Points, in no order, along strands that fork, close into loops and pass close to each other.
Points whose rows are less than 114 apart are linked; no others are. Some points are linked to none.
Faf: [-14  -5  -8  31  18  32  34 -47  34  41 -32   9  -2  34 -32 -42 -10   0
   7  61  -1  50 -26  56]
kabuv: [-34   2 -34 -15   4   1  27  22  44 -48   7  17 -33 -23  42  -1 -15  -8
   7  26   4 -11  11  12]
mikem: [-24  36   9 -18  38 -41  50  56  51  10  34  10 -16  31  15  78  23  11
  10  26  55  36  10  -7]
ris: [ 21  19  75 -51  29  14  11 -17 -10  31 -20 -43  49  53   9  27  33  14
 -45  92  42  26   0  -3]
sido: [  63  -40  -43   13  -56  -16  -64   -1  -77   -9   23   41  -42  -25
  -62  -15    3   -2  -21 -110  -50    5  -33   62]
Vuna: [-12 -11 -17  61  25  17 -33   3  32 -22  15  34 -16 -14   6  49   3  10
   3 -33   5  -9 -18   2]
pepus: [ -3 -20 -30 -13 -17  10  -1  16 -34  32 -39  -5 -18 -25 -32 -58 -44  -8
  34 -32   9 -20  30  38]
tonu: [-33  26  31 -35  61  14  60  23 -57 -20  43  -3  -8  46  29  -1  81 -12
 -20  47  -8  26  41 -57]
Zagis: [ 14  31   3  47  -1  23 -30  -1  -7  34  -2 -18  41 -15  13  -2  -3  13
   7  -4  30 -45  15 -10]
fulo: [ 17 -11 -50  23  -7   5 -16  14  31 -29  -5   7 -13 -53 -16 -26 -29 -16
  14 -21 -72  -8  19  26]
siso: [  5   0  12  -2  29  13  43 -55  30  39 -35  26  43  47   3 -41  -5 -19
 -20  81  -2  38 -29  24]
metu: [ 50 -18 -23 -29  28 -51  30  32 -13  35 -29  -1   5  -2 -12 -45 -64  51
 -22  -3  48  37  32  17]
tekoz: [ 26  30 -10  -6  18 -11 -75  53  21   7  33 -65   6 -32  41   0   3   3
  -4 -24  27 -41  35 -27]
vuti: [-56  40   4 -15 -11 -36  11  43  10 -27  36  10 -13 -18  24  98  54  33
  20 -22  -4  -8  -7 -23]
tov: [ 22   9   4 -72 -25 -54  24  38  50  -6 -34  35 -31  -9  -9  32 -44 -26
 -54 -13  36  20   0  70]
kimad: [ 60  29  -6  11 -16   8   3   2 -41  88   9   0  39 -20  11  -6 -17  15
  19  -6  43 -40  39   1]
Zura: [ 17  52 -16   7 -60 -11   4  38 -14  22   8  25  52 -35 -17  63 -10 -12
 -10 -20   5 -41 -19  28]
nas: [-48 -49  30 -21 -10  45   6 -60 -30  23 -45 -17  29   6 -23 -77  -5 -30
   9  43 -29   8 -41  41]
Rovo: [ 21  23  12   0 -59 -39  45   1   0  70 -35   9  26   0   0   6 -39  19
  -7  -4  59   6 -23  34]
Navo: [ 33 -25   7  11  33  13 -69 -54 -11   8   8 -15  36  -9  39 -75 -22   7
 -32 -25 -26 -15  -7 -11]
Reket: [ 25 -66  -3  16 -42  13   9 -35 -80  33  15  -1 -32   4 -43 -67 -28   1
  44 -66 -57 -19  19 -13]
kebur: [-45  34   9  -4 -24 -19 -27  -4  30  -5  24  73  11 -25   6  88  39 -13
 -10 -52  11 -28 -40  38]
sozor: [ 30 -46  -5  62  -6  50 -60 -76  38 -22   2 -34 -46   3 -11 -53   4 -30
   8  -7 -51  22 -35  14]
Regi: [ 24  19  -1  40  27 -31 -74  77  34 -46  33 -14  14 -26  -9  53 -16  -7
 -33 -91 -10   2  -5   1]
vir: [-10  27  26 -52  26 -14 -11  -4  32  49  -3 -29  16  18  45  44  21  35
   6  57  85   8   9 -14]
Dup: [ 23 -21   4 -33  26 -34  37   6 -64  62 -17  17   2  11 -12 -62 -49  40
  27 -26  35   5  37  11]
zef: [-33  44   5  25  30  -7  80  -2 -15  14  46  43 -38  15  55   3  57  28
   4  20  15  26  45  -9]
Vepi: [ 34  42  16  10  16   4 -73   8  51   0  37 -57  20  -9  45  33  15 -12
  -2 -24  13 -41  21 -48]
geni: [  2 -26 -40   5  -3  20 -44  25 -19   3 -21  11 -30 -40 -30 -36 -25   3
  16 -79  12 -26  13  44]
vol: [-33   4  27 -57  26  -5 100  35   5 -64   1 -31 -41  30 -13  31   1  18
 -17  57  33  36  60 -37]
totev: [  4  45   5 -22  12  20 -26 -34  44  32  48 -17  37   8  27   7  51 -20
  23  74 -27 -21   8 -41]
Nezar: [-23  38  11   5  30 -39  53  -3  52  23   2  44  -8  11   9  65   0  23
   4  23  43  24 -19  21]
zeda: [-26 -51 -41   3  37  40   5 -30  -7 -36 -20  42 -10  34  23 -20  11 -29
   3  69   7  -9 -14 -12]
kitov: [ -8  -3  10 -19 -25 -53  40   4  56  -9 -47  32 -52  25  14  11 -29  28
 -31  18  57  24 -43  40]
nugot: [-46  38  51   9   9  40  58 -39 -36 -17  22  10   9  33  40 -11  64  12
  15  49 -26   3  15 -15]
Pulo: [ 40 -45   0  36 -50  24 -15 -41 -53  10 -18 -22 -22 -18 -34 -60 -43 -43
  15 -56 -62 -30  17 -13]
Gonuv: [-29 -47 -54  18  22  49   0  -5   2 -64 -10  10 -59  33  -9 -16   2 -35
   9  21   1  -7   4 -25]
zegiz: [-54  26  -3  19 -17  -2  38   6  21 -13 -30  14 -12  17   2  12  -8  16
  25   5  13   9 -36   1]
Nopeg: [ 37  30  17 -64  -1 -36   2  29  34  69  -5 -43  11  -3  15  43  -7  21
  -6  23  73   9  34  21]
nin: [  7  63  18   6 -52 -28  31  34  24  41 -10   4  36  -9  -2  40  -6  36
  -5  19  55   1 -19  42]
lel: [-32 -37 -26   7  -4  18  18  -2 -28  -3 -67 -11   6  24 -30  14 -37  13
  -5  30  56  -1 -10 -14]
mel: [-32 -49 -11  26 -14  35 -10 -57  34  18 -14   3 -27 -17  -8 -27  -3 -37
  43   4 -34 -16 -39  15]
gidu: [-56 -19   9  -5  57  40  53 -38 -40 -23  -4  58 -34  67   4 -27  66 -19
   8  56 -10  36 -20 -18]
godar: [  6  35   3  -5 -42  -7 -28  12   5  -9  -7  -7  -4 -37  31  -4 -13 -17
   2 -65 -32 -66   1   7]
tiso: [ -4  43  18   1  46  17  40 -20  36  21  -4  27  30  61  23 -31  21 -17
 -10  91  10  22 -28   0]
refe: [-50  -3  22 -29  13  38  43  -8 -28 -65 -23  -6  21  17 -12  -5  12 -19
  -6  68 -34  -9  21 -32]
Sen: [  13  -53   -3  -20   21   18    4  -58  -60   74    0   16   16   10
   -6 -111  -13  -45   18   -5  -27   -9    3   30]
kug: [ -6  11  -2 -36 -40 -17  19  29 -15  20 -47  13   1 -32 -14 -24 -42  -5
   3 -42  40 -12  11  73]
Nusib: [-38  19  24 -51  31  11  81  14 -42 -51   5 -15  -6  42   6   2  39   5
 -17  73   3  23  27 -39]
ralu: [ 28 -24 -37  66 -44  -6 -30 -28 -15  71  40  36  10 -33 -45 -45  -5  25
  20 -74 -22  -5 -30  55]
gisi: [  -6   -3   52 -112   47   15   26   21  -28  -33  -20  -22   28   45
   -6   19   43  -22  -41   86   17   18   -4  -40]
Palet: [-32 -19  10  68  79  38 -11 -23 -15 -18   6  20   5  33  21  32  26  18
  11  10   6   3   3 -47]
Gukam: [  3 -36 -51  43 -47  15 -47  14   1 -11 -23   2 -56 -24 -63  11   0 -12
  20 -30   5  -9 -52  44]
lera: [ 65  42  41  56   3   7 -39 -24  54 -35  19 -35  24   7  28  19   4  -6
 -17 -22 -43   8  -2 -39]
megom: [-39  57  23 -17 -30 -27   5   9  35  20  24  47  18 -11  11  87  33   0
  -2  -7  47 -20 -48  29]
sus: [ 23  29 -12  -6  42 -11 -43  48   2   0   1 -44  25 -27   8 -37 -17 -13
   9  -7 -27 -32  45 -33]
Bas: [ 29 -50  23  14  13   7 -27 -82 -30  72  24   0  51 -29  15 -57 -21 -30
   6 -38 -55 -35  21 -16]
mokep: [ 14 -21  13  38  35  14 -52 -43  15 -52 -25 -15  -5  31  -3 -14 -13 -34
  -7  -1 -67   4 -33 -46]
tet: [  0  -4 -52  21  28 -11 -21  23  25   1   0  27   2 -22  -1   8 -29   6
   8 -27  26  -5 -13  19]
peli: [ 20  39   8 -54 -76 -47  44  45 -17  34 -19 -32  15 -38  -3  -4 -29  36
  -9   3  26 -19  20  11]
bal: [-31  48  25  -2  48  17   1 -12  15   1   8   4  40  56  25 -19  42 -13
   5  65 -14   0 -41 -43]
rit: [ 68 -10 -50  24 -38 -37 -53  29 -31  -6  47  51  -6 -20   5  -8 -18   2
 -39 -92  -5 -25 -24  16]
mem: [-33  16  11 -52  33  21 -11  57  26   6  43 -83  -2  21  16  52  65  28
  17  75  44  39  60  -5]
vod: [-55  37  18 -20   5 -30 -27  78  14 -17  48 -13   6  -5  31  85  40   5
   5 -26  43  -2  -1 -14]
pas: [ 16 -44   3  -4 -46  -7  42 -24 -89  49  -2   5  20 -24 -37 -45 -32   1
  45 -44 -46 -29  38 -36]
gaf: [ 50 -39 -33   9  -5  23 -63 -14 -19  22  29  40 -27 -57 -19 -27 -14  -5
   3 -94  -9 -23  22  57]
vute: [  62   -7  -38   13  -38  -43  -56   33  -76  -21   46   68  -29    4
  -33  -22   -3    6  -20 -116  -43   -4  -15   33]
pev: [ 40   2  -1 -24 -56 -21  50   8 -61  64   4  -6  30 -19 -27 -14 -38 -24
  35  -6 -16 -28  32 -17]
tafe: [ -3   2  16  44  -9  34 -63   9  30 -65   1  21 -33 -16  -6  30  16 -15
 -15 -92 -18  -9 -24  60]
gav: [  4  16   4 -55  -2 -30 -14 -33   2  32  10 -28  78 -25  34 -25  15  16
   1  61 -44 -15   1 -26]
seka: [-10   0 -42  41  15  34  -3 -26  36  48 -20  23   0 -16 -40 -54  -8  12
  28  11  17  19 -29  62]
Mudud: [ -5 -18 -32 -44 -34   2  45 -22 -52  -7 -36 -13  23  11 -48 -84 -47   4
 -27  40 -12  -3   2 -29]
sukis: [ 82  -1  -4  22   4 -42 -39 -10 -13  -9  -4  -7 -11 -14 -10 -26 -38  -9
  -3 -92 -47  -4  24 -37]
Selek: [-50  19 -24  32 -12  -8  21  49  30 -22 -29  30  -7  13 -37  36  -2   5
  12 -25  26   4 -50  19]
kesag: [  6 -13 -12 -20 -50 -48  35 -15  32  47 -52  23 -19   5 -13  -1 -47  13
 -19  -8  41  30 -37  58]
tage: [ -5  36  21  31  27  17 -21   6  26 -44  36 -15  -9  16  44  44  38   0
  15   1 -25 -12  19 -59]
ber: [-63 -34 -42 -12  19   6  43  23  18 -54 -46   0 -34  -6 -47  42 -27  11
  11  11  20  20   4  -9]
vibi: [  8 -23 -67  25 -53  -9 -36  36 -24 -49 -19   3 -12 -37 -60  35 -35   4
 -24 -68 -27 -15 -28  -2]
mab: [ 85 -56 -19  55 -24  -6 -63 -57  25  11   4  -4 -34 -35 -35 -30  -7  -2
  -4 -80 -71  33 -19  20]
sol: [-28 -66   6 -43   0  50  25 -48 -24 -13 -57   1  -5  37 -26 -61 -17 -34
 -25  63  13  19 -20  22]
nugu: [-42 -20 -10  39  30  59  26 -49 -39 -38  13  32 -45  54   4 -44  56 -10
  -7  30 -57  28 -18 -11]
nakot: [-11  26   7 -65 -33 -34  69  39  41 -30 -28  17 -28 -14 -14  25 -31  -5
 -18  10  18  10  13  43]
Lipa: [ 16   9   0 -21  16  16 -49   0   4   0  15 -43  29   6  64  19  25 -17
   2  33  33 -51  24 -62]
nitu: [  6  -9  25 -41   1 -32  31 -56  42  54 -11  -3  23 -20  32 -33 -29  11
 -11  45   1  21   0  31]
losin: [-36 -32 -41 -28 -18  -3  25 -15  -6 -27 -45 -24   0 -19 -38 -45 -31  -7
  11  24 -29  -3 -15 -24]
sofu: [ 42  35  -2 -39  30   0 -60  17 -47  60  10 -56  60  10  -4 -18  33 -22
 -12  37 -23 -11  36 -55]
dof: [ 12 -63 -15  56  18  37 -55 -62  32 -49   5  -4 -91  19   2 -13  37 -21
  13  10 -49  25 -18 -15]
Gagig: [ 35 -11 -50  15 -43  -5 -25   6  21   2  12  27 -19 -50 -29 -35 -15 -38
  22 -61 -78 -20  -7  56]
bis: [  8  25  15 -60  44  -2 -16  59   8   9  -8 -63  24  12  21  -3  -3  12
 -18  60  65  17  46 -13]
Gimiv: [-35  49  19  30  12   7  20  -2  29  10  38   6  22   7  59  19  48  50
  10  34  52   5   1 -10]
bifog: [ 98  17  31  67 -21  -9 -46 -35  11   6  -4 -38   4 -10  16 -26 -26 -13
 -18 -79 -28   6   9 -15]
Vut: [-33   7 -20 -21 -24 -13  34  58   8 -49  10  34 -12   0   9  80 -13   2
 -15  -1  56  -6 -10   1]
mapog: [-18  28  -2 -44  38   5 -31  77  22  -4  18 -94  27  -3  14  29  22  15
   8  46  38   9  49 -25]
Sevun: [ 26  16 -42  13 -18 -29 -70  49  -3 -34  32  46  12 -24 -14   7  -9 -10
 -49 -83  -3 -17 -33  50]
bup: [-15   8  26  -6  16 -39  66 -35  43  24 -20  28  -6  45   3  32  -9  30
   2  67   9  49 -16   8]
buzu: [ 96  49  36  54 -31 -11 -36  -6  23   6  17 -53  31 -22  24  25 -13  -9
 -11 -48 -47  -2  23 -35]
Vebeb: [ 20  -4 -27   3  21 -50  23  29  16  36 -21  11   4   1   3  17 -51  45
 -32  15  78  27  -3  31]
kub: [-13  25  15  25  -9  36   0 -20 -15 -26 -13 -11  36  31  29 -25  12 -16
   1  54 -43 -22 -34 -41]
dafem: [-14 -30  18  43  31  31 -14  -1   7 -83  -1 -19 -46  30  20  43  -4 -29
   3 -43  -4 -25  27 -73]
Keza: [ 15 -63 -11  17  29  48 -72 -45 -27 -38 -15 -24  -9 -26 -19 -81  -4  18
 -11  11 -54  15   4  26]
bos: [  8 -52 -16  67  -4  35 -61   0 -12 -46 -38 -20 -33 -17 -32  36 -22  13
  -3 -72  19 -13 -10   0]
buga: [-70 -11 -12 -38  -5  -2   2  34  11 -51  -7  68 -28 -23 -20  63  10  -8
  -5 -42  11   1 -14  55]
Bevo: [ -3  32  52 -23 -26 -13  72  15   6 -20  -7 -20 -14  41  17  47   8  46
 -12  67  39  33  27  -2]
Vuru: [-14  56   4 -17 -16  -3  13  -6  47  20  38  -5  11 -20  25  53  40   1
  30  41 -26 -11  19 -25]
Kegik: [ 40   1  -7  42  -1   3  20 -21 -44  86  23  17  50 -16 -16 -50 -22   8
  30 -16 -10 -25  17  10]
basoz: [-16 -39 -57  16 -61  12   0  17 -14  12 -48  20 -45  -3 -66   8 -15  -7
  20 -12  46  -6 -50  55]
vudu: [-20  -3 -51  41 -30   8 -37  49   6 -46 -21  29 -20 -15 -54  41 -10  -6
   4 -46   6  -7 -66  26]
Diza: [-82  51  25  21  14  -7  29  22  38 -34  -5  -2 -22  15  13  15  22  12
  42  -4 -10 -16  -4  -3]
Rugup: [ -5   9 -43  18 -11 -16 -27  43 -24  18 -16  52  20 -24 -57   3 -16  24
 -18 -65  22  11 -42  73]
botur: [  1  40  25 -13 -44   5  -4  15  -3  22 -13   6   8 -49   9 -11 -14 -29
  19 -53  11 -62  25  55]
Bol: [-29 -48  20  42  -6  42 -43 -53   3 -72  -3 -13 -74  35  -2 -40  38 -15
  10   7 -69  16 -30 -23]
Vigut: [-37  36   8  28  12  -7 -17 101  27 -41  33 -23   7  -8  11  52   8  -4
  10 -31  40 -13 -16  -3]
feze: [ 15  26 -31  30   3 -31 -60 105   5 -59  35   0  17 -15  -5  17 -29  -9
 -31 -60   7  -9 -18  15]
sif: [-12 -20 -42  12 -85 -13  -9  10 -20 -25 -30  11 -10 -46 -41   3 -30 -16
  -1 -62 -43 -32 -33   0]
zuto: [ 16  -3  45 -65  34  13  44  -7 -26 -18 -46 -17  41  43 -18   1  -7  -8
 -54  87  29  24   6 -21]
Danil: [ 20  11  51 -42  -7   5  25 -37 -33  65 -28 -15  75  22  -5 -20 -14 -25
 -20  76  17  -3   2   1]
disu: [-16  17 -23  25   2   5 -13   7  47 -41   7  -2  -3 -22  34 -16  -5 -13
  17  12 -41 -26   7  -1]
leza: [-51  14  41  51  34  61  26 -46 -38 -17  19  23  10  44  19 -18  59  -7
  10  25 -44   6 -11 -12]
tuk: [ -8  28  12 -41 -37 -25  62  13  23   2 -33 -19   2 -20   2  -7 -38   2
 -11  30  10   3  12  25]
lun: [-60 -13  15  33  75  19  20  -7  -7 -26  -1  12 -22  28   4   7  22  17
  35  -3  -1  22   9 -23]
fad: [-31 -19 -42 -29   1  -8  52 -13  51 -20 -18  42 -38  -1  12  -2  -4  -6
  23  45 -22  27   2  27]
Nezu: [-22  26   1 -24  48   5  39  45 -39 -11  58 -35  -8  55  43  32  86   2
 -13  98  20  42  45 -80]
zudol: [-56  13   5 -64 -19 -41  35  24  29 -32 -11 -36  -7 -16   7  55   1   5
   8  32   8 -10   4 -63]
seki: [-63  23   2 -29   6 -13   6  13  12 -44  33  79 -17   0  23  68  39  -4
  -8 -43  11   4 -27  46]
pofa: [  6  45   1  49  -2  12 -14   9  49  11  40  13  41 -12  31  30  17  37
  12   8  50 -34  -7   4]
sezol: [ 28  62  -9 -17 -40 -36 -41  31   8  29  24 -13  26 -46  13  -4   0  12
  11 -46 -19 -43  17  -9]
gan: [ 67 -41  39  30  21  36 -59 -52  -3 -36 -19 -36   7  -6  25 -54 -11 -21
 -29 -26 -44   9  26  -2]
Monuv: [ 21  48  -5 -32  32 -20  -9  49 -20  38  -8 -52  30 -12   3 -41 -19   3
  18  15  -1  -5  51  -5]
satef: [ 27 -20 -30  35  18 -26 -65  40  29 -59  -4 -12  -8 -14 -18  42 -44 -20
 -30 -87 -38  -4 -14 -23]
puvo: [ 95 -57 -33  43 -26 -31 -75 -19 -20   5  -8  -5 -52 -22 -53  -1 -15   9
 -11 -96 -46  46 -16   2]
kula: [ 10 -55 -16  34 -46  38 -49 -51  14 -27  -5 -23 -62 -37 -18 -29 -11 -25
  20 -10 -51 -16 -24  21]
Bakil: [-55 -12 -22 -13 -59  -4  15   1  17 -44 -33   3 -29 -27 -20  -5 -31  -8
  19 -14 -26 -35 -22  -7]
Bom: [-10 -29 -24 -29  -4 -22  28 -33  55  24 -17  34   3 -35  12 -15 -20  17
  16  31  -2  16  -8  48]
delen: [-56  25   2 -30 -18 -35  43  21  -1 -31  13 -15 -16  13  25  84  27  27
  32  22   6 -12   5 -69]
Tem: [-13  26 -17 -16  54  13   9  16   5 -11  55  -4  25  34  41  30  56  22
  -2  95   6  18  21 -52]
vete: [ 29  26  50  36  41  17 -49 -50  37 -27   9 -22  36  29  15   6  18 -18
 -11   6 -57   2 -17 -64]
Puza: [-29  62  31   9  24  14  55 -11  -6  18  49  17  -5  33  60  -4  85  39
  15  54  24  16  29 -18]
duded: [-57 -39   7 -20   2  59  22 -31 -24 -55 -36   4   6  29 -40 -37   5 -52
  -3  42 -56 -16 -13 -44]
Goz: [ 66 -15 -34  42   1 -40 -63  18   9 -26 -23 -20 -33 -15 -29   3 -38 -22
  -8 -95 -36  18 -17 -20]
rodet: [ 37  -1  11  -4  12  -6  25 -36 -50 113  54  23  62  11  -5 -81 -13   1
  23  -2  -4  -8  22  -3]
fif: [-13 -36 -15 -11  31   6 -17 -38 -11   0 -32   6  32 -14  18  -3 -27   9
   7  18   5 -29  -7 -11]
depe: [-53  19 -13  18  24 -13  76  18  -2 -33  39  56 -56   8  30  33  37  55
  17  -2  18  34  19  10]
dekar: [-50 -15 -19   1   6 -20  73  42   2 -31  14  54 -74  30  16  20  24  31
 -12  -1  44  53   6  35]
mati: [ 41  11   6 -39  54   1 -24 -20 -50  57   4  -8  85  -3   0 -33  -4 -14
  -2  36  -7 -22  16 -30]
tavav: [-40 -26   1 -11  13 -18  79 -49  39  -3   0  49 -33  26  20  10   5  22
  15  47  -6  59   4  14]
Nez: [-47   7   3  19 -24  10  28 -20  11   3 -20   0  21  26  15 -15   1  -2
  18  38 -20 -14 -32 -21]
Fima: [  0 -43   1  88  32  51 -50 -11  29 -50  -6   0 -44   2   7  42   0  10
   1 -49  11   3 -14  -4]
zabef: [-16  18  16 -22  -2  19 -23   6   7  27   0 -38  25   6  53  35  23  17
  10  45  67 -34  14 -35]
Lubub: [-43  -8  -8 -25 -17 -39  54  36  34 -40 -20  39 -64  28   3  24  -4  30
 -13  -2  65  53 -31  39]
kapo: [ 10  13  55 -47 -13 -32  77  18  41 -30  -6 -46 -45  46  -8  46 -13  27
 -49  78  27  36  46 -31]
kab: [ 25   6 -48  39 -40 -21 -25   8 -15  47  23  75  31 -32 -52  -9  -1  17
  -6 -66 -10   1 -42  65]
virav: [  4 -15 -39  68  30  50 -39  -5  45  11   6  22 -23 -34 -43 -12   2   9
  20 -26   7  14 -12  66]
bota: [ 40 -25  33  50  12  37 -25   2  14 -86 -11 -43 -23  20  19  34 -31 -37
 -15 -40   5 -11  34 -41]
vona: [-47 -29 -25  24  32  21  33  15   1 -82  12   9 -67  36  16  12   6 -47
  26 -10  12 -19  28 -52]
zofog: [ 58 -69  12  30  -3  10 -66 -87 -30  26  18 -35 -13 -13 -20 -96 -11 -22
  -1 -37 -90  29 -17   9]
bar: [-62  53  22  26   1  11  10  65  20 -63  27   9 -28  12  22  28  36   8
  11 -45   2 -24 -22  -5]
ler: [ 13  18  11 -41   2 -40   4 -33  14  72  10  -7  58 -40  35 -38 -10  13
  18  27 -11  -4  15  -3]
sasar: [ 22 -42 -17  37 -78  30 -43 -18   2  -5  -4 -12 -52 -57 -39 -35 -15 -29
  18 -71 -72 -19 -22  42]
Zove: [-44 -43   2 -45   8  73  28  -4 -59 -65 -46  16  16  31 -37 -56  25 -24
 -47  50 -15  -4 -46 -39]
revur: [-20  67  41 -63 -24 -46  12  26  41  20  16  25  10  -8  -5  96  33   6
 -11   5  43  26 -23  46]
vevoz: [ 50 -74   4  40  17  28 -37 -83 -27  36  12   7   8 -45  -8 -39 -29 -19
   5 -49 -52 -26  31   5]
raz: [-63  21  21  17  89   3  43  36 -17 -35  11  -6  -4  41  -1  27  29   0
  23  33  -6  21  18 -45]
tozam: [  8 -46  31 -43 -13   9  51 -53 -33  38 -49 -10  53   9   2 -30 -30 -10
 -33  67  12   8   2  19]
Fero: [ 28  -9   7 -43  46   8  -6 -33 -49  50  -3  10  53   5  22 -85 -24 -32
  -1  14 -15 -20  24 -11]
guraz: [ 15  23 -23 -41 -50 -44  -6  30 -16  39   1 -15  28 -44  17  -6 -22  22
  10  -5   4 -25  20 -28]
tunon: [ 35  21  44 -64  12   5  -6 -11 -26  70 -29 -47  72  38 -15  -8  31  -7
 -32  90  20  26  -4 -20]
domu: [ -1  11  18 -30  40  -6  22  58  32  -5 -18 -25 -10  -1  29  18 -30   7
 -13  36  75  19  40  12]
Pupeb: [-36  31   3 -46 -20 -45  34  55  27 -21 -37 -39   9 -11 -21  56 -22   6
   1  11  45   8   1 -31]
Potuk: [ 37 -73 -29  26  16  17 -72 -41 -24  10   7 -31 -18 -28 -41 -90   8  -1
  18  -4 -75  21 -12  21]
zir: [ 43  24 -16 -17   9 -32  31  41 -50  85   6  13   9  -6  -4 -11 -37  34
  26 -34  57 -11  46  22]
lipov: [-42  44  15  18  61  -8  35  49  28   2  22 -12  -1  45  13  47  31   3
  24  31  31  20   3 -41]
Nisus: [ 91 -50 -33  39 -46  -2 -89 -16 -39  23  26  12 -65 -41 -72  -2  13  18
  -3 -95 -25  24 -27  51]
Muk: [-19 -26   5  45 -12  24 -23 -76  34  49   0  10  22 -10  12 -43 -18 -42
  38 -14 -22 -28 -32   5]
Meler: [ 21 -40 -14  19 -13  26 -17 -21 -37   3 -30 -20   5 -17  -4 -67 -26 -25
  15 -13 -27 -25  18   1]
Nukam: [ 46 -14 -13  65 -21   8  10 -19 -47  80  50  30  14   3 -22 -69 -16  16
  42 -63 -43 -17  -1  14]
mepo: [-24  45  50 -61 -48 -39  61  35  23 -30  14  33 -39  11  11  97  27   5
 -23  -1  51  24   1  37]
Kavos: [ 37  23  61 -49  10 -28  32  21  51  16 -24 -29 -20   0   7  38 -23  18
 -21  36  65  22  41  50]
beko: [ 81 -69  11  58 -25  -5 -35 -78 -13  33  43 -17 -20 -28 -26 -76 -24  10
   0 -73 -87  53 -12  18]
mor: [ 40  52  -2   7  23   4 -62 -27  51  23  40 -36  36 -15  36  -5  26 -24
   4   8 -40 -31  19 -54]
Pid: [  6  49 -18  -4 -50 -13   9  27  16  12  20   5  34 -44   4  70  11   8
  14  18 -20 -22  -1   7]
keper: [-24 -43  29 -34 -19  19  59 -70 -18   3 -59  10  -6  36  -9 -21 -19 -12
 -23  78  22  24 -31  12]
bege: [-48  21  34 -49  -3 -57  28  96 -11 -23  66  14 -35  12  35  94  61  15
 -30  -9  70  51  10   8]
Tukis: [-38  24  36 -40 -14 -75  79  51  -1 -21  36   9 -59  30  10  76  49  30
 -25  -3  54  44  31   8]
noz: [ -8  44  62 -16  30   4  54   5  -4  20 -16 -32  15  67  18  14  23  41
 -27  90  49  51   3   0]
dobig: [-23 -33  29  16  37  39 -28 -38  -5 -93 -24 -11 -29  28  14 -32  14 -24
 -10  -9 -50  -3  -7 -50]
Fipo: [-22  58   7  -1   7   6  -8   6  29  -9  64 -32 -18  16  39  44  83   0
  31  30 -29  -3  20 -60]
fesik: [ 41  19   6  17  15  12 -48 -40  18  11  32 -20  45 -12  53 -66   5  -8
 -17   5 -43 -32  -6 -32]
Ped: [   3  -52  -17  -39  -19   19   24  -25  -91    3  -18  -14   23    3
  -52 -104  -37  -13   -3  -16  -47  -23   17  -39]
Zov: [ 40 -18  25  24  25  37 -59 -20  15 -57 -21 -39   0 -14  28 -24 -21 -31
  -3 -43 -15 -26  32 -11]
fuma: [ 19  -8  -9   0 -19 -20 -28  29 -62  27  -9  -8  33 -33 -29  36 -37  25
   8 -69  11 -41  18 -27]
Mosa: [ 40  27   2 -58   9  -9 -18   7 -33  87  -5 -67  60  22  -8   5  26   5
  -1  68  31  11  30 -40]
gad: [-33 -13   5   5 -32  10   9  13 -11 -31 -27 -11   0 -13   1  54 -14   1
  11   3  25 -53   6 -44]
viniz: [ 69 -65 -18  44   1  27 -50 -43 -29  45  20  16 -28 -36 -19 -62 -21  20
  21 -68 -34  -9  19  42]
Nos: [ -4 -46   5   7 -18  25 -13 -48 -55  45 -13 -26  21  -7 -20 -95 -13 -15
  10   2 -35 -17 -17  35]
vovik: [ 19  17   6 -35   7 -25  23  13 -12  30 -39 -49  46   4 -28  30 -32  33
 -14  63  35  15  33 -13]
puf: [-26  25 -11 -19 -53 -16  11  53 -13 -18 -12  22  22 -21 -23  78 -12 -24
 -29 -25  41 -32 -14  25]
pineg: [-14  19 -43   6  16 -18  10   9  62  19  13  59  17 -18  10  35   1  16
   6  -3  48   3 -34  43]
mefi: [ 24 -40  -5  78 -12  21 -44 -82   6  69  18  -6  30  -7 -19 -69 -11  -5
   5 -21 -25 -10 -35   6]
sodoz: [-19 -37  13 -36  46  39  46 -29 -32 -27 -18  56  -6  60  19  -9  25 -31
 -28  77  16  33 -19 -12]
Fotal: [-49  -5   1 -54 -17 -51  31  80   6 -48  43  38 -27   8  42  95  20   4
 -31   9  78  13  -2  -3]

A fork is a point with three links, a tip a point with one. Leave the first point through the second and follow the links. Name the first fork or tip that comes.
pepus; kug: tov
zegiz; Diza: Pupeb
nin; Rovo: Puza
buzu; lera: kula
virav; seka: zegiz
mapog; bis: Vepi
Vut; Fotal: buga
revur; mepo: Vuru
Gonuv; vona: mor
sozor; dof: Goz

Name the points in between on the shortest way along the links from the first point to the second, in order.
megom; totev: revur > mepo > Tukis > bege > Fotal > Vut > puf > Zura > Pid > Vuru
Vuna; Muk: tet > pineg > Nezar > bup > tavav > fad > kabuv > disu > fulo > Gagig > sasar > kula > mel
Danil; pas: tozam > keper > sol > nas > Nos > Meler > Pulo > Reket
sodoz; Dup: gidu > nugu > leza > nugot > Puza > Gimiv > pofa > Zagis > kimad > zir
sasar; Nisus: kula > sozor > dof > Bol > dobig > mokep > vete > lera > buzu > bifog > sukis > Goz > puvo
